Each row is a point on a landscape with many valleys, with its height.
From any point a ball rolls to the lowest of the 2 points nearest to it. It stops when none of these is lower. Distance is the straight distance between rows; heights are no part of it.
k432 height 412: 142; 116; 119; 117; 136; 118; 76; 75; 83; 125; 73; 84; 138; 139; 118; 83; 95; 88; 154; 121; 122; 111; 103; 74; 98; 137; 132; 119; 62; 110; 106; 80
k635 height 614: 76; 104; 108; 90; 98; 106; 84; 93; 76; 106; 100; 106; 73; 81; 79; 75; 86; 116; 105; 73; 102; 87; 109; 130; 133; 89; 103; 123; 67; 93; 119; 113
k715 height 392: 93; 84; 75; 110; 76; 141; 103; 73; 131; 104; 118; 67; 90; 94; 104; 104; 112; 133; 79; 124; 99; 73; 102; 106; 144; 101; 102; 87; 119; 80; 118; 116
k247 height 595: 110; 105; 100; 92; 105; 109; 75; 76; 80; 81; 103; 109; 76; 115; 117; 60; 83; 107; 121; 78; 103; 76; 120; 105; 148; 93; 107; 126; 51; 108; 124; 130
k608 height 418: 103; 116; 94; 78; 92; 81; 67; 90; 86; 109; 83; 94; 70; 119; 108; 92; 105; 81; 154; 115; 118; 79; 130; 77; 104; 140; 121; 93; 78; 59; 116; 82
k277 height 368: 73; 94; 71; 85; 79; 98; 125; 82; 117; 114; 108; 111; 96; 108; 135; 128; 94; 108; 88; 118; 57; 111; 93; 98; 110; 97; 45; 111; 133; 99; 67; 135
k84 height 372: 110; 70; 79; 78; 91; 129; 86; 89; 118; 85; 104; 62; 100; 87; 73; 78; 125; 127; 56; 98; 84; 80; 98; 110; 126; 47; 105; 66; 127; 123; 79; 98
k344 height 318: 90; 109; 106; 59; 79; 91; 108; 117; 88; 92; 130; 109; 101; 103; 93; 111; 98; 96; 101; 81; 89; 62; 120; 104; 113; 78; 99; 122; 108; 89; 111; 130
k839 height 231: 91; 94; 83; 67; 104; 119; 82; 100; 116; 80; 89; 59; 100; 112; 111; 77; 120; 105; 134; 76; 104; 68; 120; 72; 141; 80; 147; 96; 83; 87; 78; 102
k249 height 634: 135; 122; 112; 132; 95; 83; 86; 91; 75; 75; 74; 125; 95; 105; 115; 58; 89; 81; 133; 100; 106; 124; 79; 95; 77; 119; 98; 122; 66; 132; 110; 81
k385 height 363: 106; 101; 90; 71; 89; 90; 95; 126; 116; 70; 95; 65; 114; 91; 102; 95; 125; 78; 87; 108; 125; 102; 99; 63; 71; 81; 134; 62; 123; 83; 95; 57
k829 height 564: 136; 122; 113; 73; 93; 97; 78; 98; 70; 97; 121; 116; 71; 130; 102; 82; 96; 99; 135; 90; 105; 57; 128; 97; 120; 95; 101; 108; 75; 105; 124; 113
k717 height 380: 117; 134; 100; 89; 106; 97; 62; 84; 85; 120; 81; 79; 118; 136; 119; 84; 102; 78; 162; 133; 120; 108; 115; 72; 117; 143; 130; 94; 80; 79; 100; 70
k437 height 637: 47; 101; 89; 76; 82; 91; 109; 70; 85; 138; 103; 115; 80; 64; 97; 130; 73; 120; 95; 98; 78; 93; 110; 125; 109; 109; 68; 125; 94; 59; 113; 132
k915 height 573: 123; 94; 126; 125; 117; 67; 131; 122; 84; 71; 100; 133; 82; 98; 127; 102; 81; 73; 104; 65; 93; 99; 108; 100; 71; 104; 114; 131; 53; 119; 129; 102
k215 height 677: 109; 123; 101; 82; 73; 79; 64; 89; 67; 79; 86; 112; 88; 73; 99; 45; 84; 86; 119; 85; 118; 98; 91; 104; 101; 93; 108; 119; 67; 92; 124; 82
k71 height 499: 71; 109; 90; 94; 115; 120; 113; 98; 128; 123; 143; 84; 153; 123; 106; 117; 119; 82; 75; 128; 97; 124; 86; 117; 146; 115; 102; 93; 126; 84; 71; 88
k595 height 483: 109; 73; 94; 89; 120; 91; 86; 109; 87; 112; 51; 93; 128; 94; 103; 100; 108; 113; 102; 105; 108; 127; 79; 78; 53; 86; 106; 105; 111; 110; 69; 87
k467 height 756: 82; 72; 85; 90; 107; 103; 107; 99; 98; 93; 69; 101; 81; 77; 65; 108; 100; 121; 97; 76; 84; 105; 88; 119; 98; 61; 79; 101; 119; 110; 53; 110
k95 height 375: 138; 101; 99; 103; 93; 88; 104; 105; 88; 61; 98; 90; 124; 99; 141; 80; 106; 98; 101; 92; 116; 76; 102; 69; 88; 98; 131; 128; 70; 111; 137; 104
k177 height 654: 152; 115; 120; 118; 108; 114; 98; 107; 79; 84; 77; 99; 120; 119; 100; 70; 108; 98; 134; 105; 131; 89; 79; 87; 82; 108; 109; 117; 85; 132; 98; 78
k256 height 533: 130; 132; 110; 77; 96; 112; 63; 92; 75; 104; 109; 111; 82; 133; 85; 78; 98; 102; 140; 121; 117; 70; 112; 96; 110; 115; 79; 104; 91; 112; 114; 102
k332 height 511: 76; 90; 93; 68; 113; 84; 104; 111; 112; 86; 100; 110; 83; 137; 114; 107; 108; 81; 125; 67; 63; 107; 140; 85; 128; 75; 116; 94; 102; 100; 57; 106
k535 height 430: 103; 65; 95; 105; 142; 114; 81; 81; 98; 116; 64; 91; 123; 124; 111; 87; 108; 108; 109; 101; 87; 131; 91; 85; 89; 97; 99; 102; 92; 126; 67; 89
k834 height 502: 150; 104; 108; 93; 111; 120; 64; 83; 87; 129; 97; 95; 95; 122; 84; 91; 108; 106; 110; 129; 112; 84; 106; 91; 98; 119; 99; 76; 82; 111; 118; 82
k226 height 314: 122; 117; 111; 84; 89; 101; 97; 124; 106; 76; 110; 72; 112; 96; 100; 83; 124; 69; 104; 118; 136; 97; 103; 84; 87; 105; 136; 73; 109; 82; 112; 45
k306 height 589: 104; 83; 101; 75; 123; 86; 115; 116; 116; 87; 107; 116; 109; 163; 132; 117; 110; 67; 102; 88; 64; 107; 139; 77; 100; 72; 110; 81; 113; 111; 64; 116
k490 height 413: 110; 71; 82; 73; 96; 50; 86; 101; 67; 98; 85; 95; 85; 86; 120; 114; 101; 118; 99; 82; 93; 54; 119; 66; 51; 93; 109; 103; 88; 87; 120; 133
k343 height 652: 61; 102; 79; 67; 83; 74; 85; 91; 87; 119; 92; 103; 74; 82; 89; 123; 88; 97; 102; 102; 96; 94; 114; 96; 103; 114; 98; 112; 97; 51; 108; 99
k916 height 229: 111; 77; 129; 91; 108; 87; 121; 131; 94; 104; 108; 136; 126; 120; 109; 144; 105; 88; 74; 86; 80; 96; 122; 84; 58; 89; 101; 93; 115; 110; 104; 126
k135 height 625: 61; 117; 105; 87; 89; 106; 102; 78; 78; 121; 113; 111; 75; 50; 77; 109; 74; 116; 90; 73; 93; 74; 108; 140; 128; 92; 76; 118; 77; 65; 130; 137
k175 height 450: 80; 92; 82; 80; 86; 62; 90; 95; 85; 87; 70; 115; 73; 99; 113; 95; 80; 95; 130; 78; 74; 116; 100; 89; 86; 100; 80; 120; 103; 97; 77; 104
k739 height 228: 99; 107; 89; 43; 65; 90; 100; 123; 108; 68; 123; 83; 101; 89; 94; 99; 116; 110; 104; 72; 99; 54; 122; 96; 116; 59; 117; 97; 120; 89; 94; 117
k568 height 760: 118; 112; 100; 92; 107; 78; 78; 102; 95; 126; 118; 124; 92; 106; 67; 104; 94; 78; 73; 127; 91; 129; 93; 117; 71; 110; 68; 56; 115; 104; 117; 68
k409 height 394: 108; 87; 75; 87; 95; 139; 86; 74; 123; 103; 119; 70; 93; 93; 63; 89; 131; 131; 52; 128; 92; 90; 87; 123; 132; 69; 75; 55; 138; 119; 81; 98
k274 height 682: 69; 125; 93; 103; 114; 105; 68; 79; 109; 107; 108; 91; 95; 99; 68; 65; 103; 78; 122; 116; 107; 141; 83; 118; 151; 126; 107; 74; 105; 86; 79; 69
k119 height 685: 129; 88; 92; 141; 101; 136; 104; 110; 108; 97; 76; 88; 97; 111; 94; 94; 117; 137; 115; 127; 127; 87; 71; 92; 72; 119; 90; 93; 117; 121; 82; 89
k489 height 386: 60; 105; 73; 103; 79; 84; 107; 78; 111; 98; 85; 117; 60; 92; 134; 109; 69; 104; 128; 94; 71; 117; 106; 100; 122; 122; 65; 136; 97; 89; 89; 122
k987 height 690: 67; 127; 105; 141; 118; 94; 83; 76; 116; 105; 124; 110; 104; 103; 76; 54; 94; 63; 110; 108; 93; 164; 77; 124; 140; 135; 110; 73; 97; 98; 84; 75
k642 height 811: 140; 100; 96; 78; 78; 68; 91; 93; 93; 113; 121; 101; 125; 127; 141; 127; 104; 119; 97; 121; 96; 49; 121; 52; 68; 112; 98; 102; 98; 100; 138; 123
k386 height 283: 77; 108; 83; 150; 95; 97; 116; 84; 131; 87; 91; 99; 76; 115; 134; 91; 79; 75; 106; 108; 81; 144; 95; 108; 133; 140; 93; 90; 91; 96; 103; 78
k10 height 768: 75; 83; 91; 120; 111; 136; 111; 109; 111; 80; 74; 94; 65; 75; 76; 92; 103; 115; 116; 68; 99; 121; 80; 132; 122; 80; 97; 103; 101; 114; 49; 103
k387 height 665: 53; 135; 89; 92; 81; 103; 88; 94; 94; 119; 109; 113; 96; 88; 88; 103; 77; 89; 116; 116; 113; 112; 99; 121; 119; 132; 89; 110; 99; 43; 120; 91
k189 height 498: 88; 105; 75; 77; 84; 64; 85; 109; 84; 82; 57; 108; 69; 94; 117; 95; 92; 96; 156; 100; 103; 112; 101; 66; 69; 113; 95; 121; 107; 86; 81; 93
k994 height 727: 36; 109; 113; 126; 110; 108; 133; 63; 114; 110; 106; 126; 53; 66; 108; 115; 79; 96; 85; 66; 49; 133; 109; 142; 128; 88; 58; 104; 84; 107; 80; 137
k637 height 481: 144; 96; 109; 109; 104; 116; 73; 75; 89; 122; 112; 98; 89; 99; 76; 96; 94; 120; 68; 119; 103; 72; 104; 106; 96; 101; 88; 80; 82; 118; 149; 93
k447 height 416: 123; 77; 96; 96; 84; 99; 84; 90; 80; 107; 89; 109; 77; 93; 79; 111; 95; 141; 97; 99; 95; 53; 106; 90; 85; 94; 80; 105; 105; 115; 107; 130
k219 height 676: 133; 75; 115; 137; 118; 138; 92; 89; 77; 108; 72; 86; 122; 81; 91; 75; 101; 140; 75; 87; 118; 84; 72; 101; 89; 84; 109; 125; 84; 142; 109; 113
k487 height 505: 93; 100; 116; 73; 111; 72; 108; 138; 84; 89; 98; 109; 67; 106; 96; 118; 101; 80; 143; 75; 117; 81; 135; 75; 62; 95; 129; 101; 89; 83; 99; 94
k29 height 730: 111; 93; 83; 91; 70; 107; 98; 100; 95; 85; 70; 73; 133; 79; 129; 94; 113; 141; 100; 114; 131; 66; 80; 66; 81; 106; 114; 128; 113; 98; 106; 104
k864 height 782: 136; 89; 98; 96; 73; 77; 116; 110; 109; 94; 122; 101; 141; 113; 127; 146; 113; 122; 87; 126; 110; 65; 105; 53; 56; 112; 106; 99; 122; 100; 124; 123
k570 height 467: 54; 114; 99; 108; 102; 111; 140; 104; 126; 117; 122; 108; 144; 95; 109; 127; 100; 83; 72; 111; 85; 133; 81; 126; 122; 96; 76; 106; 127; 84; 76; 104
k892 height 414: 95; 113; 101; 79; 119; 101; 81; 100; 96; 96; 101; 105; 92; 144; 93; 90; 107; 79; 152; 92; 95; 98; 124; 91; 133; 107; 107; 91; 95; 102; 58; 90
k690 height 457: 133; 93; 102; 98; 86; 108; 79; 79; 77; 116; 111; 104; 77; 97; 83; 96; 90; 144; 90; 111; 118; 44; 111; 100; 105; 111; 89; 101; 86; 107; 142; 131
k168 height 708: 144; 110; 100; 110; 60; 94; 104; 90; 93; 87; 107; 103; 116; 75; 110; 96; 97; 129; 78; 118; 111; 71; 72; 99; 71; 101; 74; 117; 106; 121; 147; 115
k931 height 703: 52; 100; 104; 157; 138; 118; 123; 75; 144; 113; 128; 101; 101; 106; 114; 93; 103; 77; 82; 93; 71; 182; 77; 130; 140; 113; 80; 77; 104; 114; 64; 92
k83 height 227: 115; 126; 100; 141; 110; 114; 94; 91; 126; 107; 115; 74; 106; 104; 92; 78; 99; 69; 93; 134; 114; 149; 87; 123; 123; 140; 120; 55; 98; 83; 119; 37
k954 height 823: 108; 115; 103; 137; 103; 129; 128; 136; 123; 82; 109; 90; 123; 98; 79; 100; 117; 97; 95; 117; 133; 114; 61; 121; 93; 105; 98; 94; 133; 105; 76; 71
k501 height 463: 77; 100; 82; 101; 75; 82; 144; 101; 123; 108; 109; 123; 102; 112; 153; 139; 84; 93; 76; 102; 55; 109; 107; 97; 93; 107; 75; 122; 116; 91; 94; 133
k569 height 542: 119; 119; 121; 64; 77; 94; 118; 133; 95; 82; 126; 124; 135; 116; 98; 125; 116; 100; 114; 113; 123; 70; 105; 69; 60; 82; 87; 112; 140; 116; 89; 121
k100 height 522: 63; 106; 84; 71; 109; 128; 101; 88; 123; 117; 145; 90; 125; 115; 83; 112; 125; 89; 75; 107; 82; 109; 102; 125; 161; 84; 90; 88; 123; 81; 69; 109
k775 height 332: 89; 115; 94; 80; 114; 112; 83; 97; 116; 113; 108; 77; 120; 147; 110; 102; 111; 85; 142; 129; 112; 99; 113; 72; 131; 122; 125; 98; 102; 71; 82; 86
k566 height 65: 98; 122; 85; 86; 77; 93; 125; 117; 127; 96; 112; 125; 100; 124; 124; 128; 100; 90; 113; 133; 87; 113; 85; 100; 98; 116; 46; 106; 153; 115; 59; 119
k984 height 411: 67; 92; 70; 110; 93; 131; 96; 67; 127; 115; 118; 76; 99; 100; 126; 109; 102; 115; 85; 117; 82; 109; 103; 107; 148; 112; 99; 101; 98; 71; 111; 109
k606 height 434: 106; 133; 110; 50; 69; 89; 114; 125; 102; 94; 162; 117; 104; 127; 92; 119; 99; 101; 114; 98; 88; 53; 133; 103; 125; 82; 71; 116; 141; 113; 85; 137
k779 height 248: 84; 85; 114; 126; 103; 122; 122; 117; 107; 117; 117; 96; 98; 66; 62; 133; 94; 107; 46; 106; 125; 91; 105; 128; 97; 105; 116; 79; 99; 78; 135; 87
k841 height 339: 108; 60; 89; 59; 85; 66; 77; 104; 74; 94; 87; 85; 71; 82; 85; 114; 103; 139; 103; 78; 98; 39; 114; 73; 75; 78; 99; 94; 109; 96; 104; 138
k560 height 455: 108; 89; 103; 87; 108; 86; 121; 121; 113; 101; 111; 117; 122; 140; 132; 120; 104; 77; 87; 107; 77; 109; 120; 83; 84; 97; 97; 85; 118; 112; 88; 104
k164 height 448: 122; 123; 123; 124; 115; 124; 113; 113; 102; 82; 94; 76; 134; 107; 134; 95; 84; 108; 135; 102; 159; 93; 99; 89; 103; 128; 147; 141; 68; 86; 140; 101
k459 height 305: 90; 77; 89; 76; 89; 67; 110; 126; 105; 94; 94; 90; 102; 85; 109; 116; 118; 78; 76; 91; 95; 104; 111; 76; 65; 78; 120; 76; 120; 75; 104; 79
k828 height 707: 105; 103; 112; 124; 117; 78; 93; 90; 93; 114; 97; 136; 49; 118; 91; 97; 75; 70; 97; 95; 66; 134; 117; 117; 96; 118; 76; 66; 80; 121; 113; 85
k615 height 668: 98; 89; 88; 70; 103; 86; 72; 83; 81; 131; 93; 105; 67; 103; 80; 108; 95; 94; 93; 104; 82; 94; 125; 102; 107; 102; 95; 81; 76; 73; 123; 84
k671 height 293: 95; 72; 108; 130; 91; 129; 112; 99; 105; 107; 110; 83; 53; 79; 61; 125; 92; 122; 64; 103; 113; 64; 109; 123; 118; 107; 106; 70; 98; 87; 129; 114
k955 height 689: 111; 107; 107; 76; 90; 52; 72; 94; 64; 83; 79; 107; 102; 96; 120; 63; 95; 71; 128; 83; 97; 104; 115; 68; 85; 104; 123; 115; 61; 85; 122; 79
k807 height 341: 121; 63; 91; 85; 97; 128; 84; 103; 122; 71; 94; 49; 88; 97; 76; 81; 127; 136; 66; 82; 93; 62; 112; 91; 123; 56; 138; 55; 114; 125; 82; 104
k338 height 646: 92; 91; 127; 111; 126; 137; 115; 130; 90; 98; 96; 99; 128; 99; 68; 103; 114; 111; 104; 85; 119; 86; 90; 112; 110; 86; 115; 119; 102; 110; 75; 103
k883 height 624: 93; 125; 119; 70; 95; 82; 113; 133; 87; 82; 114; 130; 126; 112; 84; 103; 104; 82; 124; 95; 109; 114; 83; 96; 74; 81; 82; 121; 124; 115; 79; 101
k598 height 369: 112; 78; 82; 115; 100; 147; 91; 75; 121; 120; 106; 59; 88; 110; 79; 99; 118; 145; 78; 133; 111; 81; 96; 103; 135; 99; 95; 62; 117; 109; 102; 97
k869 height 164: 91; 104; 90; 132; 106; 106; 106; 109; 118; 123; 101; 70; 129; 80; 104; 111; 95; 94; 69; 110; 107; 145; 87; 113; 91; 117; 131; 101; 100; 65; 114; 54
k38 height 520: 121; 69; 121; 140; 130; 79; 136; 125; 103; 95; 85; 121; 97; 114; 137; 127; 87; 87; 83; 76; 80; 113; 121; 90; 70; 103; 125; 108; 66; 118; 120; 106
k520 height 801: 120; 105; 106; 139; 104; 95; 119; 116; 104; 113; 87; 121; 107; 90; 100; 118; 88; 102; 78; 116; 100; 138; 68; 115; 47; 117; 65; 95; 111; 124; 102; 91
k174 height 814: 113; 127; 110; 131; 90; 103; 118; 129; 100; 91; 111; 111; 140; 74; 95; 104; 100; 86; 81; 110; 128; 129; 59; 119; 58; 109; 91; 112; 115; 108; 113; 71
k895 height 655: 96; 141; 110; 58; 77; 80; 89; 123; 81; 63; 115; 116; 119; 92; 86; 71; 107; 68; 132; 96; 124; 114; 91; 97; 93; 91; 95; 119; 118; 100; 88; 74
k803 height 684: 138; 67; 112; 150; 98; 129; 117; 88; 98; 101; 84; 99; 107; 82; 91; 82; 104; 140; 63; 94; 97; 91; 70; 114; 88; 79; 87; 103; 89; 151; 112; 125
k759 height 720: 121; 106; 73; 88; 57; 100; 83; 84; 86; 99; 77; 93; 119; 72; 113; 94; 99; 141; 95; 125; 120; 82; 67; 83; 72; 107; 75; 125; 109; 99; 109; 101
k922 height 334: 56; 104; 81; 126; 87; 83; 108; 87; 122; 104; 88; 115; 66; 110; 129; 110; 80; 81; 122; 106; 80; 133; 104; 100; 121; 142; 90; 114; 91; 85; 100; 99
k232 height 408: 96; 68; 96; 66; 107; 74; 95; 124; 105; 109; 61; 87; 142; 91; 118; 117; 112; 94; 72; 96; 101; 134; 92; 77; 41; 79; 125; 83; 123; 91; 88; 81
k660 height 673: 62; 138; 88; 90; 88; 93; 79; 97; 103; 97; 105; 118; 85; 103; 81; 83; 98; 80; 135; 115; 106; 119; 97; 112; 135; 128; 87; 98; 107; 70; 87; 83
k142 height 270: 127; 132; 117; 120; 95; 100; 91; 118; 105; 89; 110; 89; 97; 103; 79; 89; 111; 66; 113; 122; 137; 121; 101; 104; 93; 123; 129; 67; 100; 82; 119; 47
k656 height 543: 77; 99; 100; 70; 114; 131; 95; 58; 111; 138; 147; 103; 111; 105; 81; 103; 111; 113; 72; 102; 74; 97; 116; 126; 150; 71; 75; 92; 105; 100; 97; 124
k273 height 196: 85; 103; 92; 143; 129; 110; 92; 82; 119; 131; 107; 65; 127; 104; 101; 90; 94; 79; 82; 121; 101; 162; 86; 116; 121; 128; 118; 96; 87; 84; 109; 62
k526 height 695: 140; 83; 105; 123; 80; 102; 114; 85; 96; 94; 102; 111; 117; 73; 93; 97; 95; 135; 50; 104; 96; 74; 72; 106; 74; 76; 76; 103; 110; 143; 126; 131
k382 height 688: 108; 97; 99; 89; 109; 59; 71; 91; 84; 119; 93; 128; 34; 118; 89; 101; 73; 78; 118; 99; 77; 107; 133; 102; 84; 113; 82; 72; 74; 103; 124; 85
k394 height 495: 97; 76; 90; 88; 72; 62; 124; 105; 94; 88; 89; 106; 111; 80; 123; 124; 95; 115; 75; 93; 86; 69; 110; 88; 69; 83; 93; 118; 107; 93; 118; 138
k138 height 572: 103; 82; 122; 87; 113; 86; 117; 144; 76; 85; 83; 125; 82; 97; 78; 120; 93; 104; 122; 70; 104; 82; 111; 92; 66; 79; 109; 118; 93; 117; 83; 120
k861 height 148: 73; 91; 78; 66; 73; 106; 106; 115; 115; 69; 112; 65; 94; 98; 98; 97; 122; 118; 105; 70; 97; 53; 123; 90; 141; 62; 128; 103; 112; 77; 74; 119
k651 height 661: 98; 82; 111; 124; 138; 165; 98; 102; 97; 119; 86; 67; 139; 96; 73; 93; 124; 135; 99; 106; 132; 96; 79; 113; 129; 89; 118; 115; 103; 116; 73; 106
k693 height 435: 132; 67; 126; 134; 135; 94; 131; 128; 110; 97; 99; 110; 118; 127; 109; 134; 106; 97; 70; 85; 96; 92; 115; 86; 63; 90; 130; 82; 97; 129; 111; 114
k776 height 616: 99; 92; 131; 96; 126; 116; 103; 132; 80; 85; 92; 127; 104; 100; 64; 100; 106; 105; 122; 66; 106; 83; 100; 103; 85; 65; 105; 128; 93; 130; 63; 118
k856 height 335: 106; 74; 112; 132; 118; 161; 98; 87; 114; 121; 109; 82; 64; 107; 54; 121; 109; 140; 92; 114; 120; 71; 116; 110; 132; 104; 114; 70; 101; 98; 112; 114
k747 height 427: 44; 108; 88; 114; 106; 122; 101; 59; 116; 128; 109; 95; 101; 86; 110; 94; 92; 91; 90; 99; 82; 135; 94; 124; 155; 111; 89; 112; 85; 74; 104; 103
k556 height 744: 73; 74; 108; 89; 115; 95; 133; 86; 100; 100; 74; 120; 79; 69; 85; 104; 87; 109; 82; 61; 47; 117; 95; 143; 89; 43; 62; 101; 118; 115; 61; 145
k750 height 417: 123; 107; 109; 114; 101; 100; 114; 118; 91; 48; 95; 78; 114; 95; 146; 83; 105; 98; 119; 91; 146; 74; 108; 80; 97; 119; 154; 135; 59; 85; 144; 102
k120 height 831: 76; 128; 101; 118; 106; 122; 109; 126; 115; 106; 123; 109; 112; 93; 60; 91; 117; 95; 105; 114; 124; 124; 57; 140; 116; 117; 68; 100; 132; 102; 48; 83
k659 height 670: 98; 147; 119; 73; 79; 75; 62; 97; 67; 83; 105; 121; 108; 74; 64; 53; 92; 67; 119; 99; 127; 126; 84; 110; 100; 108; 95; 114; 96; 93; 118; 65
k508 height 433: 139; 121; 128; 135; 132; 137; 102; 98; 100; 108; 94; 71; 139; 129; 116; 92; 91; 98; 133; 119; 138; 104; 99; 93; 116; 134; 144; 122; 71; 97; 115; 91
k533 height 671: 163; 96; 108; 128; 121; 134; 93; 113; 98; 87; 69; 73; 114; 123; 96; 84; 126; 115; 131; 121; 143; 80; 74; 76; 63; 106; 120; 85; 111; 136; 78; 80
k157 height 781: 125; 99; 107; 111; 96; 88; 108; 121; 101; 103; 100; 131; 78; 114; 90; 124; 97; 99; 86; 122; 101; 111; 89; 108; 52; 108; 69; 71; 127; 119; 105; 84
k798 height 734: 93; 142; 129; 100; 99; 68; 94; 112; 76; 109; 114; 154; 78; 88; 63; 89; 73; 64; 108; 85; 98; 132; 91; 130; 73; 116; 59; 92; 109; 117; 104; 91
k491 height 696: 42; 107; 101; 156; 133; 86; 98; 66; 128; 122; 113; 111; 98; 102; 105; 83; 89; 62; 86; 98; 67; 192; 77; 127; 128; 123; 93; 68; 97; 102; 78; 82
k302 height 298: 115; 73; 87; 86; 103; 117; 80; 115; 113; 64; 87; 50; 86; 103; 88; 89; 135; 119; 103; 83; 107; 47; 123; 75; 120; 63; 155; 66; 96; 107; 87; 94
k51 height 530: 85; 84; 86; 100; 75; 59; 145; 114; 117; 90; 101; 115; 115; 84; 151; 144; 92; 102; 73; 97; 74; 96; 103; 93; 64; 92; 90; 116; 125; 79; 107; 131
k811 height 224: 102; 91; 85; 30; 69; 55; 78; 114; 84; 94; 119; 83; 99; 92; 94; 100; 123; 118; 89; 78; 93; 44; 129; 75; 78; 51; 102; 89; 130; 88; 96; 130
k462 height 232: 97; 99; 89; 169; 97; 120; 121; 92; 124; 85; 84; 96; 76; 79; 128; 79; 80; 104; 95; 97; 101; 127; 72; 116; 106; 130; 92; 116; 79; 105; 118; 92
k77 height 735: 61; 86; 105; 102; 107; 103; 145; 73; 109; 98; 102; 117; 77; 67; 108; 116; 82; 98; 70; 61; 46; 103; 112; 138; 115; 59; 81; 117; 87; 105; 88; 147
k983 height 308: 139; 85; 94; 89; 109; 97; 90; 88; 95; 90; 92; 88; 141; 117; 139; 72; 109; 96; 90; 96; 88; 98; 98; 73; 101; 87; 124; 116; 76; 122; 107; 97
k949 height 440: 56; 114; 108; 114; 109; 124; 111; 85; 107; 117; 117; 107; 118; 80; 84; 103; 96; 92; 75; 92; 91; 124; 82; 133; 128; 95; 86; 108; 91; 86; 100; 101
k911 height 607: 122; 108; 121; 121; 115; 77; 104; 103; 84; 70; 89; 133; 76; 113; 116; 76; 81; 65; 124; 69; 93; 108; 106; 96; 101; 102; 113; 111; 51; 132; 111; 94
k359 height 454: 90; 102; 94; 57; 93; 64; 72; 109; 74; 108; 92; 92; 58; 98; 98; 107; 106; 80; 148; 96; 122; 72; 140; 69; 79; 107; 123; 89; 82; 58; 108; 87
k324 height 716: 47; 104; 108; 133; 122; 113; 126; 82; 122; 101; 107; 134; 81; 97; 106; 105; 93; 82; 91; 74; 60; 151; 93; 132; 138; 97; 72; 89; 102; 119; 58; 114
k440 height 721: 97; 127; 125; 119; 113; 81; 97; 97; 90; 123; 122; 150; 48; 103; 81; 107; 68; 79; 89; 95; 75; 124; 101; 132; 88; 117; 49; 78; 90; 120; 115; 92
k69 height 669: 101; 67; 105; 116; 124; 146; 94; 74; 86; 126; 71; 72; 134; 66; 80; 82; 122; 142; 72; 88; 107; 97; 73; 111; 114; 66; 110; 126; 88; 119; 81; 119
k166 height 376: 112; 113; 95; 88; 73; 92; 139; 132; 119; 88; 115; 123; 129; 126; 124; 129; 106; 106; 112; 130; 98; 92; 88; 82; 68; 103; 58; 113; 152; 117; 75; 117
k63 height 371: 109; 80; 93; 91; 129; 90; 78; 80; 93; 106; 71; 83; 140; 123; 133; 77; 99; 86; 108; 88; 75; 127; 106; 71; 99; 94; 131; 122; 78; 117; 91; 88
k44 height 203: 91; 98; 89; 146; 92; 101; 115; 99; 111; 99; 82; 80; 93; 56; 120; 97; 81; 102; 85; 99; 107; 127; 77; 127; 98; 126; 110; 121; 79; 74; 132; 78
k737 height 747: 109; 122; 114; 75; 93; 74; 89; 107; 74; 114; 117; 134; 83; 70; 59; 101; 80; 83; 82; 100; 112; 101; 99; 119; 66; 94; 73; 88; 111; 95; 131; 75
k4 height 202: 89; 77; 95; 122; 121; 108; 112; 110; 120; 130; 105; 63; 115; 78; 85; 125; 99; 101; 35; 114; 109; 122; 103; 117; 93; 114; 135; 78; 103; 71; 129; 65
k860 height 750: 108; 82; 93; 97; 79; 93; 114; 120; 106; 90; 91; 76; 138; 96; 124; 134; 117; 130; 97; 113; 130; 58; 93; 48; 57; 102; 118; 109; 125; 91; 98; 120

Where does a ball stop that starts at each point below?
k119 | k916
k215 | k566
k247 | k841
k189 | k869

Call two points neighbours if one is among the 2 nearest of the other. Go from one point of each pair to the other, from neighbour to neighbour, staying as low as possible. Name the highest point that can't be avoided.
k598 and k811 | k409
k598 and k566 | k51
k598 and k916 | k306
k983 and k869 | k595
k861 and k811 | k739
k459 and k869 | k385
k775 and k983 | k164
